Points on a hilly landscape, in no order, each with its height.
A climber steps from a point to the highest of its 4 nearest points, and stops where none of them is higher. Distance is the straight distance between rows; heights are no part of it.
Z_626: [119 151  97 123 124 133 101 101 111 103 146 131 113 132  76 132 139  86
 114 144 136 132 103 116 136 131 135 154 122]  height 4.70
Z_104: [128 131 129 128 110  70 129 119 128 143  81 111 131 127 166 132 200 149
 186 116  91 161 124 163 145 112 135  84 125]  height 1.53
Z_12: [120 122 144 114 140 108 131 122 123 142 129  98 167 113 167 132 158 141
 172  94  59 174  94 148 137 161 134  94 168]  height 2.50
Z_183: [122 157 125 127 137 175  80  50 117 139 163 143 162 116 100 138  88 121
 122 111 177  91 138  90 116 145 144 144 107]  height 5.65
Z_317: [123 119 136 129 133  85 130 139  93 121 107 124 128 118 155 126 171 143
 174 118  63 173  89 160 137 140 115 111 124]  height 1.78
Z_272: [154 168 165 156 131 197 130  75 120 160 195 135 140  99 131 128  75  72
  98 156 165 148 135  77  78 169 154 149 101]  height 5.39
Z_7: [135 170 167 186 129 190 156 108 137 138 221 118 121  85 122 125  65  77
 119 157 117 165 103  76  58 149 155 137  87]  height 6.13
Z_259: [121 129 109 150 128  89 161 162 103 106  73 128  87 144  72  86 122 140
 117 149 114 124 122 161 141  83  97 177 125]  height 7.07
Z_347: [119 150 121 121 131 166 109  79 121 165 170 156 172 137 156 146  83 108
 106  83 189 112 155  88 134 165 170 134  89]  height 4.27
Z_568: [ 97 147  86 107 162 155 102 120 114 153 139 160 158 159 158 154 127 142
 157  57 191 103 181 122 135 167 159  84 152]  height 2.44
Z_208: [123 147  94 125 136 149 124 120 105  89 131 149 104 125  43 140 134 106
 142 157  91 138  79  77 111  94 109 146 103]  height 8.49
Z_401: [124 131 137 120 112  50 142 168 114 129  60 104 100 151 124 146 157 174
 163 135 105 161 147 179 130  92 116 106 155]  height 4.58
Z_406: [110 149 132 132  99  42 172 148 107 154  50 126 104 149 108 135 176 207
 162 143  87 152 162 171 151 109 114 104 129]  height 7.23
Z_579: [146 136 120  99 149 103 119 137 130 120  82 116 119 151  97 142 127 165
 138 112 194  87 158 126 136 107 121 123 145]  height 5.40
Z_195: [134  63 160  91 148 156 142 186 150 116  99 115 114 134 153 151 112 175
  96  65 213  95 151 132 151  41 102 131 152]  height 5.98
Z_694: [125 139  93 109 137  74 107 119 122 105  85 126 125 133  80 149 160 149
 119 136 201  73 141 130 153  87 112 151 124]  height 5.76
Z_246: [158 154 168 169 127 165 147 115 150 125 203 138 112  81 155 115  63  78
  86 153 131 151 125  92  72 180 138 148  97]  height 5.58
Z_112: [123 141 127 126 129 132 100  86 108 131 147 125 187  99 164 130 170 116
 169  90  79 165  92 107 118 170 164  79 130]  height 3.02
Z_171: [153  96 122  85 134 138 129 124 139 123 132  99  83 119  95 131 116 196
  93  83 231  75 149 130 158  38  71 163 149]  height 5.84
Z_125: [146 102 130 133 118  79 158 222 138 106  47 100  99 142 127 132 143 169
 141 129 153 114 163 186 150  62 111 117 154]  height 5.93
Z_380: [ 95 155 149 143 113 140 147 121 146 105 161 128 120  97 100 139 108  75
 149 156  30 162  76  87  82 113 103 100  86]  height 7.51
Z_822: [121 128 115 113 127  94 134 152 119 120  94 126 122 147 118 111 140 137
 139 159  84 161  92 138 138 123 105 142 144]  height 6.29
Z_674: [134 145 185 106 118 104 127 137 138 136  58 137 142 176 112 169 161 163
 153 101 213  49 180 131 147  62 102  78 191]  height 5.41
Z_538: [136 130 157 133 134 182 143 117 151 125 196 113 123  94 172 125  71  67
 126 161  70 202 103 108  81 157 142 127  88]  height 5.33
Z_615: [106 100 124 118 144 142 132 156 135 130 137 131 154 137 187 132 129 156
 118  75 146 111 151 152 153 141 145 112 176]  height 2.97
Z_541: [118 129 131 128 127 183 106 130 149 161 152 171 143 133 179 134  66 131
  47  99 179  96 123 147 119 158 140 130  91]  height 3.83
Z_327: [120 139 143 160 140 135 151 145 147 121  93 131  66 127  61 107 103  98
 116 167  82 113 103 103 117 100  98 173 113]  height 7.61
Z_574: [148  88 141 133 145  93 152 211 128 108  90 101  93 136 137  99 121 150
 116 165 114 113 119 198 166 121 105 139 157]  height 5.17
Z_653: [127 150 127 120 106 191 106  87 121 140 188 140 151 107 146 149  84  89
 148 159  85 173  91  97  62 149 153 106  70]  height 7.67
Z_765: [122 115 111 127 126  83 154 172 112 129  93 113 108 144 117  99 153 157
 136 143  93 146 125 158 160 100 100 140 145]  height 7.73
Z_476: [136 156 139 150 125 199 119 107 110 141 201 151 152  93 166 141  77  86
 101 146 150 146 125 104  67 182 153 165 108]  height 4.55
Z_714: [114 141 143 140 118 153 138 127 139 135 154 135  92 112 100 141 114  77
 132 165  69 176  85  93 104 128 125 147 114]  height 7.13
Z_276: [151 139 123 125 122 159 125  73 130 115 161 130 101 117  60 114 117 114
  84 151 158  88 131 117 120 109 130 176  86]  height 6.91
Z_244: [132 122 104 117 141 152 116 100 127 143 128 124 149 140 132 128 106 145
 128  91 199  74 164 113 122 138 108 132 126]  height 5.46
Z_161: [133 102 169 132 136 108 165 125 160 140 116 113 165 106 205 109 158 128
 139 120  55 187  85 163 135 197 168 106 138]  height 2.89
Z_737: [ 92 140 100 138 147 154  87  83 100 139 158 145 160 145 173 139 145 108
 166  82 139 148 123 109 121 171 140  89 130]  height 7.12
Z_906: [114  83 157 133 129 120 143 156 118 132 132 112 138 132 185 101 133 125
 146 124  74 176  89 151 140 160 124 135 149]  height 2.96
Z_357: [146 165 160 105  83  67 138 136 135 153  63 127  98 183 143 151 186 187
 174 135 108 127 186 149 166  81 118  81 134]  height 1.06
Z_696: [141 114 129 134 114  65 124 158 128 124  69 132 121 153  81 153 144 163
 127 141 167  95 167 161 151  59 109 156 154]  height 6.52
Z_132: [127  74 143 110 137 161 126 156 143 127 128 122 147 119 165 132  97 184
  96  63 201  47 142 132 142 119 109 136 149]  height 6.10
Z_176: [122 159 131 135 125 149 156 150 149 118 149 142  88 119  84 111 116  85
 139 177  69 145  77 117 114  98  94 153 118]  height 7.57
Z_965: [146 135 111 126 124  57 145 172 122 116  72 110 115 157  85 115 160 143
 135 131 124 136 141 171 149  75 109 141 167]  height 7.44
Z_642: [132 144 149 147 134 166 150 129 133 126 203 114  86 105  99 116  84  82
 110 167  95 166 108  89  91 142 119 155 105]  height 6.70
Z_216: [141 100 128 138 132 173 122  73 134 167 181 139 142  92 157 119  62 117
  76 123 176  94 155 117 115 145 136 181  87]  height 6.92
Z_524: [126 109 105 108 134 124 124 149 134 122 125 106 156 144 152 116 152 127
 153 128 103 158 108 129 134 152 132 120 152]  height 8.55
Z_388: [126  88 106 137 138 140 135 175 161 114 117 121 160 143 187 124 141 158
 125 121 108 143 155 166 150 127 148 111 172]  height 3.37
Z_287: [136 136 126 117 117  81 123 145 130 125  65 125 126 179 138 160 174 154
 153 121 164 102 196 157 151  96 125 106 155]  height 4.59
Z_998: [149 125 117 133 144 111 136 165 121 126 107  99 134 147 165 125 150 152
 150 112 164 100 163 162 136 111 132  94 185]  height 3.01
Z_270: [118 147 101 132 120 115 140 140 115 114 105 157  98 139  70 120 125 106
 132 157  89 128  95 109 125 107  97 150 112]  height 7.96
Z_32: [ 95 141 118 163 123 182 103 118 144 193 186 182 187  99 221 146  58 113
  77 118 170 115 140 121 118 207 137 130 110]  height 2.88
Z_341: [ 95 144  86 144 152 162 123 134 172 202 157 164 194 130 238 142 112 133
  90  99 108 168 116 130 133 201 160  76 150]  height 3.85
Z_65: [136 131 154 117 108  75 135 166 116 145  90 121 101 156 155 124 191 171
 163 115 107 150 166 163 159 112 121  79 155]  height 2.39
Z_442: [111 139 109 143 128  81 160 133  78 125  66 127  79 132  64 130 156 160
 161 154 101 143 113 128 131  85 116 144  94]  height 7.15
Z_752: [112 117  82 151 136 104 179 168 101 121  83 126  89 142  75 105 115 129
 136 151  69 155  99 146 135 105  90 156 131]  height 6.69
Z_890: [131 118 117 136 111 143 136 143 132 125 155 132 101 139 111 107 148 106
 100 153  82 151  99 108 112 145 105 142 121]  height 6.21
Z_172: [144 164 154 129 120 174 101  68 103 137 171 171 116 111 102 138  77  99
  87 165 178  85 166  96 100 133 143 155  94]  height 6.78
Z_63: [143 124 162 131 149 109 156 120 180 110 137 116  57 108  39  97 108 129
  55 154 143  77 133 110 127  81  98 207 102]  height 7.66
Z_101: [133 151 109 122 132 127 105 103 112 110 132 142 132 130 100 141 165 124
 164 133  96 149  79 108 120 113 121 125 112]  height 4.15
Z_93: [111 122 120 125 142 163 119 133 146 189 142 140 169 125 190 148 114 136
 125  75 159 129 150 111 151 173 143  81 142]  height 2.81
Z_365: [102 120 142 104 157 145 134 186 145 145 128 133 160 130 192 137 101 149
 104  54 194  81 143 133 145 144 143 110 146]  height 5.18
Z_878: [136  99 141 122 133  60 113 180 140 100  56 108 133 147 115 106 128 171
 121 125 172  84 160 183 147  73 117 149 156]  height 6.17
Z_146: [139 123 113 129 127 158 104  94 118 138 183 121 143 100 137 112 141 123
 147 125 108 145 111 110 121 162 141 146 138]  height 3.41
Z_519: [118 176 163 160 139 157 169 152 162 137 237  96  94  75 127 116  59  55
 155 156  81 184  89  92  80 132 116 113  98]  height 6.46
Z_486: [125 118 142 123 107  81 144 192 128 122  45 115  90 163 109 131 163 194
 133 171 130 122 180 223 167  96 109 117 168]  height 5.57
Z_211: [ 89 160 123 148 139 159  97 123 155 230 189 176 184 108 201 144  59 121
  82  89 170 105 132 131 131 176 162  95 117]  height 2.57
Z_379: [133  85 160 145 128  86 143 186 117 124  80 102  94 116 156  98 150 183
 151 149  80 168 138 198 152 124 123 109 170]  height 4.43
Z_179: [138 132 103 121 118 106 125 105 103 121  94 129 112 141  51 128 142 142
 125 153 150 134 121 115 130 112 124 160 134]  height 6.08
Z_210: [119 139 141 129 120  90 122 122 107 109  91 126 127 115 133 124 175 142
 165 122  62 157  63 145 143 152 134 103 114]  height 2.74
Z_149: [131 115 119 124 130  91 130 142 120 139 103  89 151 158 149 137 167 171
 161 124 108 150 155 185 155 127 118  96 176]  height 1.11
Z_28: [108 113 139 115 124 112 130  92 117 122 104 117 171 120 193 130 187 139
 174  96  82 178 117 162 146 145 160  73 121]  height 2.13
Z_591: [112 138  96 142 132 133 188 155 104 124  77 143  89 152  48 104 129 139
 131 143  95 105 108 108 109  89 102 191 116]  height 7.52
Z_851: [114 139 166 130 100  43 141 113 114 145  85 108 126 132 155 129 193 153
 183 109  87 142 116 153 146 167 139  70 116]  height 7.63
Z_455: [112 171 130 133 110 137 134 114 141 102 217 134 113  74 108 128  74  54
 166 168  60 175  77  82  68 133 120  98 101]  height 6.84
Z_479: [155 140 170 143 127 149 123  71 136 155 186 133 125  78 159 122  43 107
  68 118 180 116 140 111  88 172 144 158  85]  height 6.23
Z_858: [111 106 108 132 118 190 124 111 144 160 161 141 175 112 212 124 118 101
 108 130  93 171 129 103 105 179 159 124 119]  height 4.05
Z_296: [136  78 133 130 139 107 151 216 152 126 100 104 133 133 183 123 118 176
 135 130 126 143 162 208 170 116 121 104 171]  height 4.80
Z_647: [138 144  95 136 132 134 108  93 104 120 132 135 173 142 104 145 154 125
 120  95 183  95 153 103 130 129 133 127 126]  height 4.32
Z_288: [133 149  86 130 123 107  96 100 106  96 132 135 127 137  67 141 162 137
 104 172 196  83 127 111 127  88 120 148 124]  height 6.07
Z_131: [141 147 143 110 115  94 142 148 130 123  58 146 115 207 114 164 182 156
 158 106 199  81 197 146 155  73 122  97 167]  height 5.02
Z_82: [115 150 169 151  93 123 100 104  93  81 140 118 199  84 149 121 145  83
 154 126  19 134  72 113 122 183 152  73  77]  height 7.06
Z_612: [171 112 133 119 131 123 125 121 148  92 124 120  89 118  84  86 123 109
  91 143 146  73 123 140 152  90  90 183 155]  height 7.21
Z_593: [114 110 132 114 155 145 122 134 118 151 137 138 185 165 173 162 124 124
 134  92 203  79 157 138 139 134 150 102 145]  height 7.38
Z_408: [152 113 127 119 132 141 101  90 160 135 148 117 129 113 113 114 123 110
 105 126 172  79 131 104 130 138 123 179 121]  height 6.80
Z_170: [130 108 116 125 147 112 163 140 154 103  69 139  55 136  56 113 122 130
  93 132 156  60 127 140 157  91  97 208 114]  height 6.32
Z_351: [161 136  72 110 122 100  87  66 117 108 121 137 127 131  58 141 140 125
 115 145 204  79 141 103 115 100 134 144 108]  height 6.28
Z_805: [125 136 126 108 114 160 119  82 124 102 159 133 151  94 169 157 142  76
 166 140  51 158  79 113  96 163 154 104  85]  height 8.62
Z_507: [113 145 152 123 123 158 130 117 149 121 161 127 137 109 125 115  93  95
 145 158  49 172  88  90  78 134 123 133 114]  height 6.73
Z_687: [106 118 141 142 130 123 118 143 105 111 134 121 133 106 137 114 145  96
 156 130  42 177  64 121 136 143 106 130 142]  height 4.25
Z_617: [150 145 148 143 125 171 107  99 132 121 181 137 136 104  99 132  89  93
  96 174 143 123 129  94 100 128 136 177 110]  height 7.50
Z_167: [110 108 130 138 135 154 134 139 158 132 154 112 137 122 148 116 101 138
 103 126 152 122 148 133 127 141 124 152 146]  height 5.61
Z_326: [144 127 147 156 139 182 140 149 152 145 191 132 125 107 162 131  75  82
 106 163 104 162 117 118  93 166 140 144 113]  height 5.03
Z_477: [135 166 148 144 115 186 116  81 114 161 203 153 156  98 169 138  55 107
  74 124 172 122 141 113  85 185 147 140  91]  height 5.19
Z_844: [126  88 122 159 136 111 134 166 153 117  91 114  79 137  75  97 118 124
 104 151 103 108 125 150 149 120  94 170 157]  height 5.87
Z_576: [136 136 106 104 110  74 140 140 107 141  85 125 118 151 114 137 180 150
 143 132 124 173 147 158 152 106 123 111 160]  height 4.94
Z_283: [129 129 103 115 126 103 147 125  75  99  81 141 110 162  26 130 147 126
 142 160  95 148  92 122 116  95 117 156  91]  height 7.55
Z_853: [140 115 144 140 131 148 118 134 144 135 146 119 111 116 115 106 127  88
  89 150 126 101 134 127 107 141 132 149 141]  height 6.63
Z_972: [133 182 145 121 109 189 104  65  99 148 228 184 167 115 138 126  79  94
 114 151 168 142 115  98  95 156 188 134  84]  height 4.42
Z_958: [108 117 133 124 135  78 172 226 121 110  43 115  92 164 111 106 135 177
 128 151  98 120 147 188 160 114  95 154 168]  height 5.29
Z_711: [148 156 124 110 153 130  98 126 113 137  99 152 126 159 149 153 177 150
 163  72 196 104 213 116 121 118 125  74 163]  height 3.26
Z_528: [109 131 157 153 104 103 139 111 142 124 108  97 179  99 201 142 162 126
 183  86  46 163  96 172 152 192 177  54 124]  height 3.03
Z_9: [137  94 117 124 136 133 110 134 150 110 122 115 134 112 125 122 117 151
  99 120 176  87 151 154 150 121 131 149 142]  height 6.01
Z_264: [100 131 112 152 128 172 117 113 162 174 164 159 177 123 200 144  94 133
  70 102 150 132 145 123 131 185 157 149 129]  height 2.82
Z_466: [133 117 115 138 130 178 114 108 132 155 158 136 162 122 163 122 111 115
 109 118 162 125 155 108 113 155 149 146 138]  height 4.00
Z_209: [149 135 128 114 123 145  93  77 109 111 131 121 126 115  65 127 124 126
  89 141 182  76 145 104 121 117 127 153 105]  height 6.67
Z_469: [154  74 134  98 130 129 124 125 162 128 123 115 141 111 131 137 111 154
 117  83 218  85 159 132 137  96 101 121 124]  height 6.27
Z_904: [147 140 117 142 147 111 109 155 107 122 118 109 141 156 100 119 154 146
 136 128 136 133 137 134 132 131 127 132 132]  height 5.04
Z_778: [137 145  77  87 133  88 121  86 108 103  72 128  98 136  45 130 135 137
 127 128 237  84 149 113 105  68 130 180 101]  height 5.92
Z_825: [159  87 149 120 131 101 123 137 139  98  94 117 103 141 119 130 125 171
 117  99 217  63 156 147 153  64  86 151 135]  height 6.06
Z_951: [132 111 129 103 134 110 106 107 144 109  64 111 119 151  87 138 142 176
 142 112 215  54 168 132 129  62 108 112 152]  height 5.79
Z_644: [123  93 163 120 121  97 132 156 132 137  96 101 124 124 167 104 162 169
 165 142  78 163 117 201 153 143 131  98 147]  height 2.42
Z_688: [128 153 138 131 107 148 131 110 131 117 199 129 123 113  84 139  99  66
 156 153  77 152  93  85 101 114 127 114  80]  height 7.11
Z_352: [145 136 125 126 129 122 121 132 142 103 135 147  86 107  72 110 115  77
  94 167 149 106 131  87 132 126 109 190 112]  height 7.05
Z_587: [108 140 119 124 108  81 179 170 107 128  42 126  80 157  99 116 158 186
 143 152  86 147 130 162 168  81  97 157 126]  height 6.59
Z_595: [127 156 121 119  96  79 121 134 115 136 124 135 145 159 142 134 188 163
 158 113 123 160 153 150 146 114 128  75 162]  height 1.72
Z_86: [ 99 114  76 109 145 140 110 107 151 154 181 152 177 140 196 142 139 122
 147  70 159 143 135  95 123 177 161  84 132]  height 5.01
Z_936: [ 91 122 111 134 140  92 167 182  97 131  69 126  90 138  87  80 140 146
 135 173  93 149 128 160 174  97  88 148 141]  height 7.08
Z_866: [107 157 107 138 111 144 129 103 116 109 128 145 132 112  75 143 117  95
 151 154  30 146  62  87  85 113 110 123  86]  height 7.93
Z_640: [139 114 145 134 122 162 132 126 154 136 159 119 166 112 184 146  98  81
 125 146  67 190 105  97 101 184 143 124 122]  height 4.61
Z_767: [142 122 159 134 147 116 150 103 156 107 123 121  56 120  41 103 108 106
  85 148 149  89  99 115 122  94 110 208 118]  height 7.45
Z_308: [123 150 154 181 130 164 157 106 117 140 204 159 137  70 169 128  52  81
  62 149 147 165 139  97  69 186 153 139  87]  height 5.00
Z_164: [143 137 109 115 108  60 113 141 106 126  73 136 137 164 102 140 182 154
 160 131 168  99 182 158 141  83 125 104 140]  height 5.68
Z_127: [134 132 117 110 135  94 128 105 112 100 106 133 101 161  42 128 124 138
 121 160 169  75 120 126 131 112 108 156 111]  height 6.40
Z_343: [137 124 147 129 128 111 140  93 120 116 145 129 183  99 199 130 167 112
 161  81  56 165  91 135 124 206 167  61 113]  height 3.13
Z_197: [111 106 142 160 125 146 135 149 146 126 149 123 101 117 126  93 126 117
 126 160  62 170  96 140 135 147 123 134 136]  height 6.00
Z_503: [ 99 143 115 112 117 147 156 137 108 111 106 151 118 132  55 123 128 125
 143 154  28 163  85  98 114 112  98 127  99]  height 7.80
Z_746: [126 122 120 110 138 124 112 132 145 141 126 110 176 126 203 127 189 157
 160  76 121 153 150 140 140 147 152  89 147]  height 0.30
Z_808: [134 149  92 130 103 137  86 114 113 100 120 135 130 149  71 118 151 139
 116 127 160 130 124 102 132 117 156 150 138]  height 5.28
Z_444: [127 135 128 141 124 179 110 108 112 134 206 144 131 108 131 130 126  96
 152 146  83 163  97  85  78 123 151 111  96]  height 6.85
Z_510: [145 119 133 130 128 162 128 139 144 132 171 117 129 129 131 119 103  90
 141 150 136 115 110 113 109 161 142 155 118]  height 5.45
Z_787: [124 126 135 102  78  56 158 162 117 161  33  96  77 162 114 121 196 197
 162 156 108 162 175 189 169  93 102 125 134]  height 5.05
Z_91: [151 132 126 144 136 118 146 142 134  98  99 131  78 129  47  91 122  97
 130 156 146 101 124 110 144  90  95 186 129]  height 7.32
Z_168: [141 142 139 114 103 104 110  98 107 113 124 141 147  96 142 132 160 125
 172 118  60 144  74  95 129 132 143 107  83]  height 3.71
Z_980: [109 125 135 158 151 135 192 182 136 114  74 151  38 139  34  80  95  92
  95 149  84 126 105  92 131  95 119 195 132]  height 7.24
Z_36: [131 132 151 140 150 149 117 126 155 114 150 131  86 108  86  99  87  98
  90 183 114 124 135 119 109 142 125 166 129]  height 6.89
Z_804: [149  98 114 143 147 165 131 114 147 142 169 146 143 130 164 129  83 111
 103 133 130 123 139 128 127 162 134 146 123]  height 4.53
Z_330: [139 122 153 172 126 150 134 145 153 106 136 120  82 126 117 111 107  91
  97 175  80 140 108 133 105 133 112 160 135]  height 6.62
Z_421: [148 112 147 140 132 170 139 110 168 144 167  99 108  82 139 118  90 127
  78 111 172  87 140 118 145 112 123 182  97]  height 7.22
Z_606: [ 84 152  73 100 148 180 129  92 100 185 179 161 206 146 185 162 121 138
 137  76 168 124 136  96 140 172 168  77 120]  height 4.39
Z_106: [120 103 141 121 131 150 144 103 144 136 159 124 179 124 196 122 103  80
 122 130  47 172  62 115  87 174 148 105 111]  height 4.21
Z_551: [ 81 112  98 122 139 155 128 108 135 159 156 131 187 125 233 138 149 136
 140  60 105 163 102 137 128 184 171  82 149]  height 4.24
Z_292: [133  96 106 118 134 157 139 139 133 149 141 122 187 121 220 136 135 131
 148 103  82 168 111 139 132 186 166  90 153]  height 3.68
Z_629: [133 130 108 109 128 108 102 137 124 113 107 136 152 163 121 156 151 134
 153  93 190  97 176 126 147 101 118  86 165]  height 4.54
Z_429: [143 116 108 111 139  87 128 108 140  93 102 109  77 117  48 129 128 141
  97 143 166  64 143 125 149  71 106 186 116]  height 6.77
Z_530: [127 133 134 119 115 176 132  62 136 136 167 125  96 110 101 117 100 110
  80 128 199  77 135 105 112 128 116 153  82]  height 6.71
Z_719: [128 114 175 119 132 128 136 164 112 138  71 145 113 164 149 173 138 168
 132  48 190  75 191 138 134 110 123  85 182]  height 4.97
Z_174: [115 151 103 119 162 138 116 114 104 150 159 165 160 161 191 159 142 137
 184  67 157 125 176 106 158 167 148  51 145]  height 1.54
Z_320: [118 155 105 109 130 177  78  67  95 135 180 143 153 129 139 136 109  96
 157 118 165 121 121  76 108 162 171  95 115]  height 4.93
Z_899: [120 105 142 167 124 153 154 145 145 147 166 124 130 105 187 133 101  85
 117 141  70 179  92 130 121 148 137 137 141]  height 4.28
Z_918: [125 118 115 130 113 157 115 105 130 129 157 117 156 115 173 128 156 107
 148  92  80 176  96 128 108 173 165 116 138]  height 2.45
Z_779: [125 110 137 120 143 159 122 153 157 161 131 144 177 129 193 144  85 162
  80  82 186  82 132 131 134 147 160 125 128]  height 5.09
Z_363: [147 119 155 113 112 103 128 174 135 107  56 124  99 175 129 171 170 167
 118 104 197  79 208 156 150  71 113  87 175]  height 5.11
Z_842: [ 98 157 138 113 124  73 151 124  95 123  81 127 107 127 138 127 192 137
 163 129  49 159 122 148 169 134 134  89  94]  height 2.40
Z_597: [135 145  96 109 123  57 166 149  90 131  62 129  95 191  70 128 168 177
 149 149 119 143 163 158 143 102 119 139 136]  height 6.55
Z_185: [131 156 104 127 127 144  92  98 124 120 164 149 145 131  93 155 152 111
 141 178 122 131  96  88 117 135 139 130  93]  height 4.46
Z_970: [121 114 116 136 114 152 117 135 123 118 158 117 161 141 170 136 139 127
 124 101 129 132 114 124 143 151 154 119 147]  height 1.92
Z_349: [140 111 126 110 136 147 102 104 165 125 138 120 124 123 123 116  93 157
 108 114 221  68 151 110 150 102  94 162 127]  height 6.43
Z_961: [124 106 112 134 137  98 120 168 128 102  91 102 107 146 101 128 124 137
 107 131 155  92 144 172 146 122 100 149 143]  height 5.97
Z_412: [130 139 109 138 124 102 107 107 117 103 107 121 105 135  30 143 121 111
  95 166 161  95 107  98 133  97 109 178 105]  height 6.38
Z_378: [129 123 109 116 147 138  95 148 132 125 127 126 159 145 166 143 155 142
 133  87 194  93 170 123 149 133 149 120 175]  height 2.95
Z_840: [145 110 128 125 141 136 119 127 136 108 106 114 123 147  80 113 121 127
 100 144 157 110 135 132 126 123 127 161 138]  height 6.22
Z_338: [134 135 112 117 104 138 108 108 114 112 175 148 136  95 102 142 122  87
 140 152  66 163  67  95  95 110 136 119  99]  height 7.33
Z_603: [123 137 104 119 118 116  90  76 107 114 130 120 140 112 106 120 173 135
 149 133 137 146 130  97 123 112 148 111 137]  height 3.94
Z_854: [146 113 145 103 140 144 121  94 150 124 134 109  47 131  68  90 102 172
  46 140 188  74 173 127 131  67  75 187 113]  height 8.20
Z_801: [118 113 131 113 116 121 124  87 111 124 121 117 158  92 162 123 170 116
 157  76  49 154  67 139 131 170 155  70 103]  height 3.32
Z_747: [137 116 146 131 120  78 138 182 120 129  71 111  92 157 133 147 177 168
 142 119 145 131 176 182 176  74 100 100 170]  height 5.32
Z_325: [123 130 105 112 150 140 115  50 113 188 147 143 182 131 196 145 171 132
 168  66 127 138 141 121 125 173 161  79 130]  height 5.22
Z_556: [121 186 133 139 108 159  85  71 106 114 194 143 138 115  94 154 107  73
 137 179 129 156 100  85  98 137 132 115 106]  height 4.23
Z_44: [149 124 149 143 121 166 128 115 133 116 201 128 103 118 131 125  92  74
 120 146  99 170  95  83  71 156 132 116  86]  height 6.09
Z_721: [131 100 149 120 133  90 155 209 143 115  77 102 125 136 152 103 142 182
 143 136 144 129 162 178 155  85 116  89 171]  height 5.54
Z_742: [118  92 117 124 139 156 118 161 155 170 140 126 191 124 215 133  95 146
 110 121 129 148 130 155 122 160 140 116 155]  height 2.73
Z_383: [129 130 115 103 140 103 145 127 109 143 105 119 148 151 170 155 165 141
 168  84 139 150 175 112 140 151 136  67 151]  height 0.41
Z_552: [112 121  87 137 125  93 125 151 112 109  96 124 109 146  83 107 140 151
 124 152 106 145 133 131 150 129 131 141 138]  height 6.53
Z_236: [174 144 185 152 149 140 122 114 138  97 186 124  76 102  83 111  73  69
 103 154 137 116 125 112 108 132 135 167 117]  height 6.93
Z_850: [144  97 123 115 145 104 121 186 125 144 130 123 130 131 165 114 157 160
 142 117 142 150 123 176 151 121 119 102 185]  height 3.62
Z_990: [140 133 107 136 109 143 116 111 116 106 136 116 150 131 108 124 127 104
 140 156 106 156  88 122 129 117 120 150 123]  height 4.90
Z_335: [143  89 168 117 123 116 133 189 132 102  91 104 117 135 174 148 129 173
 126  98 185  68 178 168 148 100 107 118 159]  height 4.65
Z_324: [104 170 140 142 105 135 111 101 123  92 165 128 185  78 120 143  96  71
 151 136   5 123  79  99  94 147 145  79  54]  height 7.20
Z_2: [110 107 141 144 139 122 145 172 150 118 138 119  96 118 131 101 113 122
 110 154  83 156 110 147 156 147 117 158 146]  height 6.37

Where does a climber stop that starts at each point below?
Z_101: Z_208
Z_32: Z_421
Z_185: Z_208
Z_858: Z_208
Z_918: Z_737
Z_742: Z_737
Z_972: Z_208
Z_296: Z_765
Z_747: Z_765
Z_486: Z_765

Call two points neighbours if one is among the 4 nearest of the other. Go from one point of each pair to the other, from neighbour to neighbour, staying as high as possible. Name the lowest point that can't be avoided.
Z_737 / Z_854: Z_320
Z_851 / Z_805: Z_210
Z_617 / Z_524: Z_822
Z_406 / Z_208: Z_587
Z_805 / Z_765: Z_259
Z_208 / Z_854: Z_91
